Each row is a point on a tangle of strands that fork, close into loops and nearly touch. The rows are in no order.
(in the rows, 128 means zero)
Points whose rows are less than 123 apart are linked; no others are.
vun: 150, 147, 113, 115, 122, 147, 179, 84, 121, 162, 113, 96, 99, 89, 190, 164, 115, 92, 119, 89, 149, 157, 113, 139, 176, 139, 173
lavok: 165, 128, 130, 147, 193, 155, 139, 130, 142, 187, 135, 92, 101, 67, 134, 115, 139, 90, 135, 117, 188, 138, 98, 169, 167, 142, 150
geg: 159, 146, 124, 140, 151, 152, 167, 124, 165, 150, 130, 113, 104, 92, 172, 145, 100, 82, 99, 111, 132, 155, 111, 105, 168, 163, 162
Kalip: 106, 103, 165, 86, 141, 82, 59, 127, 129, 119, 125, 150, 111, 92, 97, 143, 145, 159, 183, 143, 123, 117, 83, 122, 78, 121, 121
Rona: 169, 153, 187, 152, 159, 160, 155, 114, 138, 131, 141, 137, 103, 149, 123, 149, 97, 88, 119, 90, 161, 163, 145, 126, 144, 133, 93
vufar: 184, 78, 100, 135, 119, 176, 52, 128, 149, 86, 140, 113, 140, 209, 124, 103, 130, 159, 118, 157, 134, 111, 136, 166, 115, 119, 125
zik: 79, 157, 141, 133, 146, 98, 162, 96, 68, 165, 82, 95, 146, 93, 135, 133, 114, 147, 144, 107, 146, 187, 136, 169, 157, 136, 116
rosik: 140, 161, 91, 120, 82, 130, 139, 72, 86, 131, 115, 125, 121, 123, 178, 167, 110, 100, 97, 107, 137, 158, 93, 155, 154, 152, 168
ripu: 133, 165, 122, 99, 147, 123, 188, 104, 83, 144, 197, 140, 132, 64, 136, 100, 138, 97, 110, 105, 118, 167, 106, 118, 188, 71, 161
lazor: 104, 115, 159, 91, 103, 94, 44, 146, 102, 103, 113, 122, 110, 87, 117, 135, 128, 165, 187, 143, 91, 119, 85, 131, 87, 76, 138
mitu: 88, 62, 142, 103, 141, 155, 88, 107, 184, 129, 132, 148, 99, 105, 103, 131, 66, 151, 124, 130, 149, 108, 132, 128, 100, 200, 98
rokor: 120, 121, 152, 96, 129, 60, 113, 139, 143, 83, 165, 153, 108, 77, 123, 127, 146, 127, 165, 106, 112, 149, 126, 73, 102, 106, 167
lam: 122, 137, 132, 172, 91, 91, 88, 182, 90, 88, 125, 125, 102, 142, 100, 104, 173, 107, 131, 121, 125, 128, 148, 112, 109, 137, 136
nogu: 119, 134, 116, 89, 90, 105, 48, 157, 93, 77, 119, 119, 96, 110, 113, 132, 160, 156, 152, 150, 107, 134, 109, 133, 120, 68, 163
Bamo: 159, 81, 116, 174, 43, 100, 67, 170, 96, 52, 131, 120, 111, 160, 152, 143, 88, 121, 105, 130, 109, 163, 118, 159, 113, 138, 178
Zuko: 123, 132, 132, 139, 98, 124, 210, 86, 52, 139, 92, 113, 186, 128, 126, 161, 168, 120, 133, 80, 95, 172, 118, 143, 142, 142, 91
mav: 164, 109, 141, 155, 139, 152, 57, 152, 124, 101, 138, 110, 116, 130, 134, 116, 141, 104, 122, 140, 118, 114, 93, 138, 111, 129, 120
Keviz: 115, 106, 147, 151, 82, 102, 121, 130, 124, 134, 99, 99, 159, 142, 156, 126, 84, 164, 155, 155, 151, 102, 181, 163, 86, 145, 112
zimis: 148, 69, 150, 109, 142, 151, 100, 99, 206, 122, 105, 120, 104, 134, 153, 131, 54, 123, 94, 121, 163, 123, 122, 129, 128, 202, 121
barat: 147, 137, 127, 105, 153, 123, 131, 192, 148, 124, 198, 162, 117, 85, 193, 100, 157, 115, 157, 140, 109, 110, 113, 83, 111, 91, 139
Fubin: 146, 44, 117, 143, 143, 168, 48, 172, 198, 94, 142, 136, 144, 163, 126, 105, 111, 153, 114, 153, 98, 100, 90, 124, 97, 201, 97
Gudet: 136, 144, 138, 143, 157, 67, 107, 135, 125, 120, 142, 130, 120, 78, 101, 122, 180, 91, 128, 117, 167, 141, 101, 128, 102, 163, 150
Lovi: 165, 65, 117, 144, 87, 136, 56, 155, 133, 89, 123, 112, 153, 181, 124, 118, 121, 167, 121, 153, 108, 98, 115, 183, 78, 110, 148
zosog: 133, 150, 90, 113, 54, 96, 131, 88, 65, 97, 116, 155, 128, 137, 153, 156, 131, 92, 109, 91, 106, 178, 105, 120, 149, 137, 143
simu: 106, 142, 145, 95, 156, 130, 158, 153, 170, 163, 164, 171, 94, 86, 135, 142, 101, 168, 154, 117, 101, 112, 141, 78, 114, 101, 116
Feg: 106, 107, 168, 60, 134, 71, 116, 108, 154, 134, 174, 166, 136, 77, 102, 130, 128, 129, 180, 106, 125, 140, 128, 63, 93, 107, 133
gud: 133, 145, 126, 120, 101, 173, 146, 82, 97, 151, 107, 100, 172, 217, 142, 118, 119, 132, 149, 135, 134, 129, 171, 146, 162, 72, 93
gesam: 101, 161, 150, 156, 146, 109, 156, 148, 87, 138, 142, 153, 114, 136, 117, 135, 111, 154, 161, 120, 98, 147, 162, 107, 115, 81, 86
Tegav: 115, 142, 154, 170, 125, 90, 113, 164, 97, 91, 159, 158, 106, 152, 90, 103, 154, 137, 149, 126, 109, 140, 168, 105, 109, 94, 105
nuv: 134, 158, 137, 139, 158, 171, 172, 135, 119, 190, 122, 103, 149, 123, 97, 110, 201, 78, 146, 128, 136, 107, 136, 110, 147, 125, 99
podop: 167, 114, 127, 129, 177, 176, 84, 156, 148, 97, 179, 109, 110, 138, 98, 98, 139, 136, 110, 143, 59, 105, 151, 85, 124, 84, 120
vif: 102, 166, 141, 115, 165, 106, 174, 77, 103, 159, 94, 132, 114, 107, 119, 135, 121, 140, 125, 120, 193, 185, 149, 173, 165, 127, 137
dozar: 143, 127, 145, 129, 110, 144, 132, 92, 114, 192, 105, 83, 163, 153, 172, 123, 117, 131, 156, 150, 196, 125, 150, 183, 132, 141, 121
Geb: 94, 165, 135, 123, 138, 76, 165, 136, 118, 171, 87, 95, 148, 58, 109, 124, 180, 112, 162, 120, 136, 120, 120, 105, 124, 154, 149
Der: 100, 171, 107, 112, 91, 175, 133, 102, 74, 118, 87, 118, 130, 200, 143, 115, 121, 143, 116, 134, 148, 171, 168, 141, 183, 92, 101
beveb: 118, 138, 181, 158, 159, 137, 230, 142, 120, 197, 107, 109, 167, 114, 85, 154, 124, 129, 164, 87, 118, 149, 138, 125, 142, 137, 54
gobu: 145, 93, 112, 90, 137, 173, 104, 86, 196, 93, 123, 125, 108, 181, 108, 155, 84, 181, 106, 111, 111, 123, 159, 132, 130, 131, 144
fonir: 77, 135, 109, 132, 110, 68, 90, 126, 94, 99, 70, 101, 156, 116, 94, 111, 115, 136, 130, 152, 123, 137, 102, 140, 119, 101, 160
nik: 118, 192, 113, 145, 124, 155, 212, 150, 85, 179, 123, 123, 141, 125, 162, 131, 123, 128, 123, 122, 123, 139, 133, 154, 167, 90, 116
puni: 159, 50, 125, 158, 130, 144, 80, 191, 164, 94, 161, 159, 123, 175, 105, 115, 134, 140, 123, 136, 84, 97, 94, 110, 75, 146, 99
Tenu: 123, 118, 137, 98, 162, 143, 101, 169, 202, 101, 142, 130, 96, 89, 136, 120, 135, 155, 117, 139, 113, 95, 152, 96, 114, 164, 152
Volo: 141, 125, 157, 80, 117, 76, 100, 118, 114, 124, 149, 165, 143, 74, 132, 155, 155, 107, 182, 143, 125, 124, 55, 123, 78, 111, 147
kive: 137, 77, 136, 180, 85, 100, 77, 193, 107, 83, 119, 128, 112, 168, 77, 119, 163, 135, 128, 122, 77, 114, 125, 120, 76, 104, 132
zava: 97, 74, 144, 113, 158, 165, 102, 159, 199, 96, 152, 150, 90, 106, 111, 117, 109, 158, 108, 142, 150, 102, 149, 113, 102, 194, 102
muro: 146, 150, 159, 116, 192, 101, 141, 149, 153, 141, 160, 135, 116, 62, 107, 94, 188, 97, 156, 144, 167, 130, 128, 95, 122, 150, 145
Gide: 103, 144, 161, 149, 108, 112, 167, 148, 125, 137, 93, 109, 155, 146, 153, 118, 82, 180, 133, 150, 180, 133, 193, 174, 125, 132, 110
Vigus: 123, 130, 130, 121, 154, 155, 87, 132, 119, 121, 164, 117, 111, 121, 114, 105, 143, 166, 137, 138, 81, 118, 171, 107, 124, 64, 112
nele: 129, 131, 137, 114, 130, 137, 139, 72, 122, 179, 90, 109, 148, 161, 142, 147, 131, 128, 176, 126, 161, 134, 143, 152, 106, 132, 96
tebu: 128, 120, 128, 111, 156, 162, 131, 157, 175, 125, 152, 150, 101, 107, 166, 146, 80, 211, 113, 149, 118, 88, 141, 161, 103, 129, 119
Kipe: 81, 92, 130, 140, 131, 103, 131, 127, 157, 149, 110, 157, 168, 130, 69, 127, 67, 156, 118, 135, 109, 79, 131, 104, 85, 159, 101
sufor: 132, 176, 126, 130, 148, 134, 165, 177, 144, 139, 171, 152, 93, 112, 184, 139, 136, 133, 148, 130, 108, 100, 135, 82, 121, 92, 123
sepot: 161, 94, 106, 156, 101, 128, 94, 151, 152, 109, 116, 125, 125, 180, 119, 139, 165, 70, 118, 111, 84, 119, 92, 68, 100, 157, 129
rolet: 170, 118, 142, 150, 117, 144, 134, 87, 49, 121, 150, 123, 132, 116, 136, 131, 181, 82, 121, 92, 113, 172, 102, 160, 154, 160, 98
mefo: 107, 168, 117, 86, 134, 116, 88, 133, 72, 110, 156, 153, 111, 99, 152, 92, 187, 125, 128, 157, 164, 159, 127, 138, 153, 113, 146
Kotu: 151, 146, 68, 124, 125, 131, 115, 147, 118, 85, 144, 143, 132, 155, 156, 111, 153, 75, 81, 140, 113, 138, 88, 114, 164, 135, 157
Zez: 129, 152, 109, 123, 155, 61, 158, 110, 75, 130, 163, 163, 174, 64, 136, 112, 162, 101, 142, 132, 94, 133, 71, 115, 130, 78, 163
toman: 133, 105, 144, 111, 88, 107, 67, 104, 120, 112, 102, 120, 95, 144, 93, 160, 135, 142, 161, 95, 104, 151, 137, 119, 98, 116, 123
maz: 115, 133, 119, 144, 162, 94, 159, 137, 148, 183, 143, 158, 155, 96, 125, 142, 110, 111, 148, 129, 91, 79, 88, 88, 105, 130, 108
kon: 136, 123, 136, 123, 146, 139, 132, 97, 167, 110, 112, 123, 111, 172, 116, 151, 73, 168, 103, 137, 137, 130, 156, 139, 133, 112, 141
kemom: 88, 104, 159, 92, 134, 122, 94, 80, 129, 170, 75, 102, 140, 128, 125, 125, 100, 175, 188, 107, 157, 140, 138, 155, 101, 154, 95
Remav: 123, 119, 130, 91, 172, 179, 153, 147, 221, 131, 122, 160, 86, 137, 185, 148, 82, 195, 124, 149, 155, 83, 135, 158, 126, 146, 106
Guf: 155, 120, 139, 138, 140, 141, 149, 104, 195, 132, 97, 115, 107, 133, 181, 154, 79, 99, 99, 129, 158, 133, 124, 126, 146, 192, 150
Gemi: 137, 134, 133, 128, 127, 76, 121, 140, 144, 98, 102, 146, 130, 106, 118, 143, 177, 79, 157, 127, 148, 135, 95, 113, 81, 183, 131
nezi: 136, 154, 109, 101, 118, 100, 67, 132, 90, 83, 140, 163, 126, 114, 132, 97, 179, 138, 144, 164, 131, 134, 98, 146, 125, 95, 162
mumeg: 99, 110, 155, 57, 157, 114, 109, 85, 158, 142, 138, 138, 105, 89, 88, 124, 143, 130, 176, 111, 137, 126, 156, 67, 133, 106, 127
keme: 185, 71, 153, 153, 90, 147, 114, 150, 171, 116, 132, 108, 150, 199, 144, 106, 116, 103, 132, 131, 144, 114, 148, 121, 107, 161, 100
debof: 125, 204, 104, 128, 119, 132, 209, 124, 86, 156, 126, 155, 130, 143, 161, 141, 120, 110, 97, 112, 166, 156, 126, 165, 186, 150, 106
Dapo: 159, 172, 98, 141, 122, 140, 138, 122, 110, 128, 136, 147, 122, 161, 181, 130, 162, 74, 125, 126, 107, 135, 96, 105, 157, 120, 124
besen: 151, 134, 121, 177, 93, 105, 105, 145, 106, 97, 129, 115, 129, 117, 164, 118, 77, 113, 80, 147, 156, 133, 127, 183, 122, 164, 150
Nabiz: 151, 103, 114, 120, 151, 178, 47, 155, 159, 131, 152, 127, 110, 109, 167, 123, 116, 130, 141, 152, 116, 89, 87, 135, 101, 144, 118
nafog: 138, 139, 114, 168, 177, 150, 132, 118, 106, 171, 132, 85, 120, 99, 146, 102, 114, 97, 101, 142, 183, 154, 125, 191, 159, 156, 146
Daf: 144, 156, 108, 141, 113, 155, 144, 139, 121, 151, 117, 103, 148, 176, 180, 124, 126, 130, 133, 173, 170, 101, 140, 171, 132, 124, 122
vel: 166, 114, 134, 157, 127, 145, 132, 92, 126, 173, 142, 119, 144, 125, 128, 146, 109, 83, 131, 96, 84, 130, 100, 115, 110, 131, 106
pudal: 151, 132, 125, 168, 172, 164, 209, 142, 132, 207, 117, 107, 100, 71, 123, 126, 121, 138, 154, 96, 189, 141, 117, 180, 178, 135, 121
boked: 108, 98, 143, 105, 161, 147, 63, 151, 139, 114, 189, 123, 98, 56, 111, 106, 121, 183, 139, 142, 81, 99, 159, 118, 109, 96, 125
ludin: 118, 97, 87, 158, 53, 101, 75, 148, 66, 88, 122, 121, 146, 187, 85, 113, 120, 132, 96, 139, 120, 154, 104, 188, 133, 98, 145
fumuf: 166, 116, 123, 137, 170, 214, 119, 173, 174, 93, 145, 137, 121, 179, 114, 115, 148, 167, 109, 142, 88, 91, 164, 118, 123, 107, 99
Vunan: 111, 181, 90, 92, 155, 123, 187, 115, 124, 174, 137, 131, 105, 62, 152, 110, 164, 112, 123, 134, 179, 147, 115, 140, 192, 113, 181
Donuz: 102, 185, 124, 110, 112, 118, 119, 121, 87, 104, 138, 156, 103, 145, 125, 125, 175, 130, 134, 117, 151, 174, 156, 121, 153, 115, 124
Bukek: 132, 160, 109, 118, 159, 93, 156, 128, 101, 135, 204, 168, 141, 82, 142, 103, 145, 90, 131, 131, 106, 147, 103, 93, 155, 73, 162
nokez: 102, 46, 128, 98, 76, 157, 95, 140, 172, 106, 124, 135, 168, 147, 131, 119, 96, 205, 135, 149, 145, 86, 166, 159, 90, 183, 99
Paro: 110, 163, 99, 130, 128, 127, 144, 143, 149, 125, 104, 107, 139, 145, 109, 127, 153, 136, 107, 155, 128, 99, 164, 90, 127, 111, 140
bama: 114, 146, 162, 149, 151, 124, 210, 101, 141, 159, 94, 110, 156, 126, 74, 141, 120, 109, 125, 98, 139, 137, 155, 104, 143, 153, 106
Tulu: 107, 71, 151, 120, 67, 134, 96, 130, 168, 147, 107, 119, 160, 139, 149, 128, 71, 156, 148, 135, 150, 86, 147, 139, 78, 185, 84
Kebir: 132, 108, 144, 126, 159, 151, 130, 91, 144, 167, 153, 153, 111, 115, 144, 162, 103, 106, 163, 112, 122, 131, 91, 122, 118, 144, 80
Bemus: 97, 155, 96, 105, 91, 85, 116, 114, 83, 104, 110, 149, 156, 145, 89, 123, 186, 105, 132, 111, 82, 139, 97, 76, 142, 62, 165
Det: 127, 155, 94, 144, 121, 97, 126, 129, 105, 124, 142, 167, 120, 157, 132, 140, 122, 139, 114, 141, 78, 116, 107, 110, 127, 58, 145
pazu: 129, 126, 151, 84, 193, 145, 126, 70, 170, 143, 138, 146, 88, 136, 89, 147, 113, 127, 134, 108, 137, 129, 139, 88, 162, 107, 137
vud: 96, 88, 124, 80, 163, 160, 107, 84, 178, 165, 148, 184, 84, 130, 131, 155, 85, 141, 151, 122, 150, 110, 108, 126, 127, 175, 96
zinov: 113, 176, 72, 127, 137, 108, 148, 162, 104, 86, 152, 176, 107, 131, 148, 110, 126, 155, 91, 156, 88, 121, 139, 118, 144, 86, 146
Paluv: 130, 78, 136, 177, 129, 109, 105, 193, 139, 107, 145, 173, 111, 186, 90, 131, 134, 149, 136, 124, 80, 103, 130, 131, 68, 123, 96
mize: 120, 99, 118, 141, 152, 114, 158, 119, 175, 167, 127, 148, 159, 105, 98, 148, 71, 123, 109, 124, 100, 86, 92, 91, 97, 158, 112
nubog: 133, 165, 93, 167, 113, 156, 142, 178, 93, 143, 139, 124, 152, 136, 204, 91, 132, 104, 95, 172, 145, 103, 120, 145, 149, 141, 118
lus: 107, 187, 89, 131, 132, 88, 143, 128, 105, 96, 160, 162, 105, 91, 124, 116, 117, 119, 63, 145, 130, 145, 132, 122, 160, 123, 152
perel: 159, 56, 96, 114, 81, 120, 75, 135, 176, 111, 115, 130, 152, 188, 127, 149, 107, 190, 139, 143, 97, 88, 99, 162, 78, 125, 134
moz: 89, 162, 163, 141, 120, 102, 185, 133, 106, 168, 62, 96, 147, 138, 132, 126, 99, 163, 159, 117, 150, 167, 187, 164, 130, 135, 94
betom: 135, 145, 105, 138, 109, 155, 208, 71, 44, 131, 138, 130, 156, 122, 137, 141, 167, 100, 101, 102, 121, 181, 104, 173, 168, 163, 86
Pepud: 101, 148, 137, 150, 111, 72, 154, 119, 85, 137, 78, 95, 171, 83, 110, 131, 169, 110, 137, 118, 128, 127, 115, 155, 106, 164, 160
muna: 121, 65, 106, 110, 104, 133, 102, 143, 197, 111, 115, 139, 156, 188, 112, 136, 103, 209, 130, 128, 113, 82, 167, 148, 95, 154, 108
padeb: 87, 128, 143, 102, 159, 133, 150, 130, 170, 190, 99, 101, 102, 94, 112, 127, 127, 149, 156, 126, 162, 98, 154, 106, 136, 143, 124
rorav: 107, 134, 133, 138, 124, 121, 183, 85, 52, 161, 110, 95, 172, 87, 98, 143, 182, 98, 147, 92, 81, 161, 127, 100, 160, 109, 100
nema: 95, 108, 141, 115, 151, 188, 144, 160, 204, 160, 132, 168, 140, 163, 117, 127, 116, 128, 126, 153, 158, 75, 144, 110, 118, 163, 64
laf: 168, 135, 142, 163, 113, 122, 143, 101, 90, 129, 149, 136, 142, 118, 144, 140, 142, 73, 136, 95, 96, 144, 82, 140, 132, 132, 122
fuzem: 119, 140, 116, 159, 142, 147, 165, 107, 79, 183, 106, 93, 181, 122, 102, 128, 197, 96, 135, 125, 100, 111, 125, 114, 144, 115, 115
kif: 143, 126, 118, 143, 98, 150, 150, 106, 149, 134, 96, 60, 169, 168, 121, 126, 104, 92, 74, 122, 145, 114, 153, 113, 153, 143, 146
raf: 97, 172, 99, 108, 134, 113, 154, 85, 85, 126, 158, 155, 118, 73, 114, 126, 98, 102, 70, 118, 127, 169, 124, 128, 190, 101, 148
Luda: 169, 94, 174, 174, 107, 156, 126, 139, 165, 138, 138, 112, 139, 171, 140, 107, 68, 121, 125, 138, 147, 115, 167, 135, 129, 133, 77
rogi: 152, 118, 135, 165, 159, 153, 72, 139, 111, 120, 136, 96, 100, 110, 161, 106, 106, 127, 99, 156, 159, 131, 118, 178, 139, 149, 146
togus: 124, 169, 155, 118, 168, 126, 184, 90, 117, 133, 117, 144, 146, 144, 62, 140, 173, 106, 139, 104, 142, 165, 151, 99, 160, 108, 100
sef: 136, 118, 112, 140, 103, 105, 113, 105, 114, 127, 123, 138, 149, 167, 150, 154, 78, 152, 147, 120, 81, 117, 99, 130, 94, 91, 127
nokun: 175, 102, 135, 182, 88, 131, 116, 160, 131, 113, 101, 119, 141, 196, 140, 119, 157, 68, 117, 123, 121, 133, 116, 103, 113, 173, 116
rure: 144, 144, 95, 152, 157, 169, 114, 140, 157, 106, 143, 97, 112, 110, 168, 123, 93, 115, 73, 152, 88, 113, 113, 104, 151, 108, 160
loto: 124, 165, 121, 126, 122, 136, 173, 113, 161, 123, 94, 102, 137, 168, 122, 133, 139, 96, 70, 140, 156, 118, 167, 112, 168, 125, 157
tugu: 157, 123, 148, 110, 91, 68, 113, 170, 119, 53, 171, 138, 113, 79, 148, 114, 150, 82, 136, 118, 104, 150, 94, 78, 103, 114, 194
bagu: 150, 134, 158, 123, 182, 157, 163, 120, 130, 161, 163, 140, 123, 99, 119, 123, 196, 90, 165, 121, 152, 131, 119, 111, 142, 147, 104
tofa: 140, 131, 85, 138, 74, 122, 107, 106, 125, 123, 87, 68, 176, 160, 121, 135, 121, 102, 91, 146, 123, 96, 124, 116, 131, 131, 175
peti: 141, 127, 148, 145, 172, 161, 233, 90, 99, 200, 106, 97, 141, 102, 120, 143, 129, 144, 129, 100, 191, 163, 120, 213, 180, 141, 106
rusug: 146, 163, 146, 140, 111, 157, 219, 126, 119, 144, 116, 139, 115, 136, 177, 134, 103, 109, 85, 117, 201, 170, 143, 202, 175, 173, 113
dig: 117, 167, 124, 100, 141, 96, 206, 112, 92, 171, 131, 119, 149, 45, 129, 114, 199, 106, 139, 117, 147, 151, 125, 124, 169, 141, 166
lelo: 129, 103, 111, 124, 117, 122, 96, 89, 136, 110, 119, 138, 143, 179, 135, 149, 55, 190, 124, 140, 99, 132, 127, 173, 116, 77, 142
Des: 160, 135, 170, 158, 108, 153, 152, 107, 125, 116, 114, 123, 123, 206, 100, 150, 127, 108, 128, 99, 147, 155, 180, 117, 139, 128, 89
Sozok: 94, 152, 119, 134, 94, 69, 112, 111, 66, 120, 80, 112, 153, 92, 106, 127, 120, 118, 113, 133, 133, 140, 81, 160, 117, 151, 167
Fakas: 135, 151, 179, 146, 143, 163, 177, 129, 136, 155, 123, 139, 71, 134, 160, 148, 80, 134, 107, 114, 190, 153, 155, 165, 162, 129, 113
fot: 86, 122, 109, 124, 69, 93, 72, 145, 68, 88, 79, 107, 142, 177, 91, 114, 138, 166, 123, 148, 131, 145, 136, 178, 124, 105, 158
zud: 95, 131, 62, 90, 61, 101, 99, 142, 99, 83, 123, 140, 124, 178, 96, 114, 176, 135, 109, 119, 85, 151, 132, 102, 143, 84, 159
toba: 111, 101, 166, 115, 113, 132, 69, 99, 129, 133, 102, 110, 106, 142, 108, 155, 99, 170, 179, 97, 130, 152, 147, 140, 94, 152, 94
memig: 115, 100, 113, 125, 159, 174, 93, 154, 159, 122, 180, 135, 95, 81, 136, 120, 80, 194, 119, 139, 66, 77, 137, 132, 98, 118, 111
Lapo: 126, 112, 125, 123, 150, 168, 97, 157, 178, 161, 142, 140, 136, 127, 145, 113, 136, 144, 144, 160, 140, 71, 116, 124, 96, 157, 81
vesu: 115, 153, 154, 124, 160, 145, 230, 78, 78, 164, 110, 136, 130, 105, 121, 135, 154, 124, 125, 105, 179, 197, 143, 185, 189, 149, 89
Bagar: 95, 79, 130, 133, 115, 122, 95, 151, 169, 112, 123, 104, 138, 99, 89, 129, 92, 154, 105, 135, 91, 73, 129, 104, 75, 160, 135
leziv: 129, 126, 111, 123, 174, 122, 96, 136, 172, 109, 145, 112, 122, 66, 139, 126, 101, 138, 96, 155, 94, 100, 115, 103, 125, 124, 180
papo: 97, 112, 133, 142, 128, 99, 84, 136, 122, 86, 110, 101, 134, 111, 70, 129, 115, 159, 110, 137, 84, 112, 122, 114, 97, 110, 152
doz: 153, 114, 75, 156, 129, 136, 109, 145, 155, 74, 125, 125, 128, 165, 144, 128, 119, 127, 78, 144, 97, 119, 124, 121, 142, 117, 166
nipo: 81, 145, 139, 96, 165, 88, 139, 141, 157, 177, 115, 120, 120, 59, 113, 130, 145, 145, 171, 143, 171, 85, 134, 115, 103, 161, 141
vubib: 150, 104, 115, 119, 130, 133, 98, 169, 144, 109, 163, 160, 123, 115, 166, 120, 147, 99, 150, 127, 81, 75, 79, 61, 99, 115, 131
fop: 164, 130, 129, 131, 154, 196, 121, 152, 166, 85, 134, 146, 94, 214, 127, 134, 147, 149, 111, 149, 131, 126, 168, 143, 143, 113, 106
peg: 152, 123, 160, 125, 177, 179, 142, 144, 182, 138, 143, 146, 59, 144, 172, 131, 83, 147, 114, 145, 181, 123, 151, 162, 149, 135, 120
Delop: 148, 130, 123, 131, 140, 100, 95, 148, 158, 89, 154, 131, 119, 67, 149, 132, 118, 87, 105, 128, 111, 132, 73, 90, 120, 135, 191
nuz: 112, 137, 142, 104, 154, 179, 169, 136, 195, 179, 116, 122, 116, 125, 113, 145, 121, 125, 140, 127, 154, 100, 140, 98, 134, 125, 94
Belu: 97, 198, 135, 148, 151, 138, 168, 160, 96, 173, 149, 139, 114, 120, 159, 117, 125, 136, 148, 137, 116, 125, 141, 119, 148, 67, 104
rop: 125, 136, 127, 98, 89, 102, 112, 68, 100, 103, 100, 116, 122, 127, 112, 162, 157, 97, 154, 101, 121, 174, 117, 110, 132, 119, 156
Satim: 106, 175, 114, 66, 154, 118, 141, 133, 109, 141, 175, 136, 115, 82, 156, 77, 192, 115, 150, 135, 181, 152, 135, 107, 154, 112, 167
Vopo: 141, 109, 111, 169, 39, 108, 109, 129, 95, 77, 129, 117, 133, 164, 156, 129, 72, 140, 77, 119, 142, 157, 159, 172, 131, 136, 151
Sig: 121, 130, 108, 156, 107, 124, 113, 163, 136, 118, 105, 118, 149, 180, 127, 120, 155, 138, 128, 152, 109, 70, 158, 124, 94, 124, 129
fal: 155, 95, 125, 163, 54, 104, 67, 146, 103, 90, 101, 106, 151, 172, 126, 133, 110, 124, 113, 151, 122, 114, 85, 176, 96, 132, 156
melun: 111, 155, 133, 112, 184, 132, 151, 63, 144, 149, 120, 125, 115, 138, 74, 144, 117, 103, 100, 121, 129, 158, 154, 103, 161, 86, 135
sasag: 119, 156, 164, 108, 117, 87, 192, 124, 60, 121, 152, 116, 147, 44, 113, 113, 201, 101, 165, 92, 144, 176, 139, 102, 135, 140, 147
zos: 122, 170, 145, 125, 113, 144, 147, 118, 97, 109, 116, 148, 94, 180, 136, 133, 132, 140, 116, 116, 165, 170, 190, 141, 143, 112, 104
napi: 117, 131, 129, 95, 83, 116, 109, 109, 68, 101, 130, 119, 130, 105, 96, 115, 185, 82, 148, 107, 112, 166, 106, 82, 141, 104, 157
denu: 125, 131, 84, 160, 87, 101, 133, 132, 106, 124, 89, 113, 193, 187, 106, 103, 142, 115, 100, 158, 130, 86, 123, 147, 117, 100, 146
Tiped: 148, 39, 120, 87, 110, 158, 126, 122, 232, 82, 119, 126, 150, 193, 109, 141, 78, 201, 114, 124, 120, 97, 185, 144, 137, 157, 134
bigef: 138, 105, 124, 135, 128, 105, 96, 139, 150, 125, 146, 138, 135, 139, 96, 123, 171, 99, 154, 120, 94, 100, 109, 56, 98, 133, 125

A fork is a point with three links, a tip a point with one. Leave the first point through the second and follow the links. Name the first fork or tip that comes.
rop; toman -> nubog
moz; zik -> rogi
Tiped; gobu -> Zez
zinov; Det -> muna
rogi; mav -> Geb
Fakas; peg -> fop
Luda; keme -> sufor
rolet; betom -> Gemi
muro; bagu -> laf
melun; pazu -> leziv

A piece is two or more points that can be reached from each other along the links. Count, over all rows, the pieces, the separate loops (a circle has one, a figure eight two, a Y none), the forks (points with three links) and the tips (points with one).
pieces -> 3
loops -> 4
forks -> 16
tips -> 14
